A landscape with many valleys, sampled at points; each row gives a point and its height.
From any point a ball rolls to the lowest of the 5 points nearest to it. It stops when none of these is lower. Distance is the straight distance between rows; heights are no part of it.
k625 h=107: [  1   9  -1  -5   3  15   2   3 -12  -9   6]
k873 h=89: [ 14   2  10 -31  14  24  -8  17 -33 -12  10]
k476 h=296: [ 16  -4   3  22 -13 -23   2 -14  18  12 -30]
k823 h=95: [  9  10   2 -18   8  21  -1  12 -28 -14  11]
k407 h=716: [  6   6  -1  27 -14  -6   6 -11   3   5 -16]
k331 h=411: [  2  19   2  15 -13  11   8  -5 -16  -2  -7]
k633 h=47: [-13  18   8 -11   9  20  -6   5 -10   1   4]
k951 h=532: [  7  12  -2  21 -14   4  10  -7 -12  -3  -8]
k748 h=297: [-12  13   1  12  -4   1   1  -4   3   7  -3]
k113 h=342: [ 10 -11 -12  12  -5 -12   3 -13  11  -5  -8]
k118 h=324: [  1 -28 -13  -8   3 -15  -2  -6  25  -4   8]
k254 h=50: [ 10 -26 -16  -8   0  -1   4   1   7 -15  12]
k309 h=137: [ 14  -6 -10  -7  -4  12   7   4 -16 -18   9]
k357 h=135: [ -7   3   5 -20  14  18  -6  10  -9  -4   9]
k593 h=513: [-27  -2   0 -10  12 -15  -9   2  24   9  11]
k107 h=255: [-13 -10  -6  -8   9  -4  -3   1  17   1  10]
k923 h=207: [-12   4   3  13  -2 -13  -3  -4  14  12  -6]
k389 h=72: [  9  -5   6  18 -12 -30   0 -13  23  17 -28]
k683 h=358: [ -9  30  12  10  -8  17   4  -1 -16   7  -6]
k363 h=343: [-26   6   6   2   5 -13  -7  -2  18  15   3]
k252 h=154: [ -7  -3  -2   9  -4 -24  -4 -12  24  12 -10]
k420 h=93: [-13   0   5  14  -3 -26  -3 -10  20  20 -13]
k314 h=102: [ 17   1  -2 -15   1  17   5  12 -28 -18  11]
k253 h=334: [ -5 -14  -9   2   2 -16  -4  -9  21   1   1]
k764 h=318: [-11 -21 -10 -10   6 -15  -5  -2  26   1  10]
k649 h=364: [-7  6 -2  9  0  0  1 -4  5  1  0]
k442 h=180: [-10   6  14  21  -7 -26   0  -5  16  32 -18]
k330 h=331: [  5 -19 -10   4  -3 -23  -4 -16  29   0  -8]
k979 h=155: [  7  -8   7 -28  15  21  -6  19 -21  -8  12]
k655 h=265: [  6  -9 -12   2  -3   3   5  -4  -2 -11   3]
k895 h=176: [  6  -6  -6 -13   5  15   3   9 -11 -15  10]
k334 h=118: [ 11 -19 -16   2  -4  -7   3  -9  13 -10   4]
k535 h=120: [ 12 -11   3 -27  11  19  -2  17 -23 -15  14]
k238 h=420: [ 13   1 -11  10  -7   3  10  -4  -8 -13   3]
k860 h=266: [  0   6  10  25  -9 -17   1  -8  13  23 -23]
k541 h=62: [ -6  19   6  -8   5  20  -3   5 -17  -4   4]
k604 h=237: [ -1   2  16  19  -8 -38  -2  -4  21  39 -31]
k236 h=222: [-13  14  14  20  -7  -9   0  -2   7  24 -13]
k886 h=245: [  3  -9 -11   5  -4  -5   1  -8   9  -8   3]
k871 h=384: [-2 11  1 14 -9  4  4 -5 -2  0 -5]
k896 h=103: [  5 -18 -14  -7   4   1   2   2   4 -12  11]
k268 h=104: [ 19  -2   4 -25   7  19   2  17 -29 -18  12]
k216 h=181: [-21  11  12  15  -4 -16  -2  -3  14  26  -7]
k182 h=276: [  1  -3  -2  17  -9 -18  -1 -14  18   9 -13]
k622 h=502: [ 13  13  -6  12 -15   8  11  -5 -22 -14  -2]
k372 h=115: [  2  19  13 -28  15  28 -11  10 -29  -5   5]
k285 h=151: [ -3 -16  -9  -8   6  -1  -2   1  11  -7  10]
k303 h=110: [ 24 -14   8 -30   9  19  -1  22 -33 -18  14]
k759 h=326: [ -5  -5  -7   8  -1 -10  -1  -7  16   1   0]
k34 h=314: [-3 -6 -4  3  1  1  0 -3  7 -3  4]
k158 h=226: [-14   8  19  19  -4 -32  -1  -2  18  43 -22]
k930 h=80: [  4  21   5  -8  -1  20   2   5 -26  -9   2]
k562 h=338: [-10  21   6   9  -6  13   2   0  -9   4  -2]
k280 h=108: [  9  -3   5 -26  11  20  -3  15 -25 -13   9]
k92 h=167: [  1   0  -3 -12   5  14   1   9 -10 -12  10]
k642 h=315: [-7 17  8 20 -9  4  4 -4 -3 11 -8]
k325 h=386: [-12   5   0  -2   6   5  -4   1   2   0   7]
k658 h=573: [  8   0  -7  17 -10  -7   3 -12   6   0  -9]
k910 h=329: [ -3 -14  -2 -21  13  10  -5  13  -1  -8  14]
k608 h=273: [ 0  1 -4  3 -1  6  1 -2 -1 -7  3]
k719 h=491: [-17  -7   0 -19  15   2  -7  12  11   1  14]
k237 h=112: [ 23 -16  -5 -18   0  12   9  13 -22 -22  14]

Where does a ball stop that starts at each point below?
k253: k254
k951: k420
k719: k254
k593: k254
k372: k633
k658: k254
k309: k633
k910: k633
k649: k633

Two balls start at each pair of points below. Name the first point that both come to, or write never.
k118, k655: k254
k238, k895: k314
k237, k92: k633
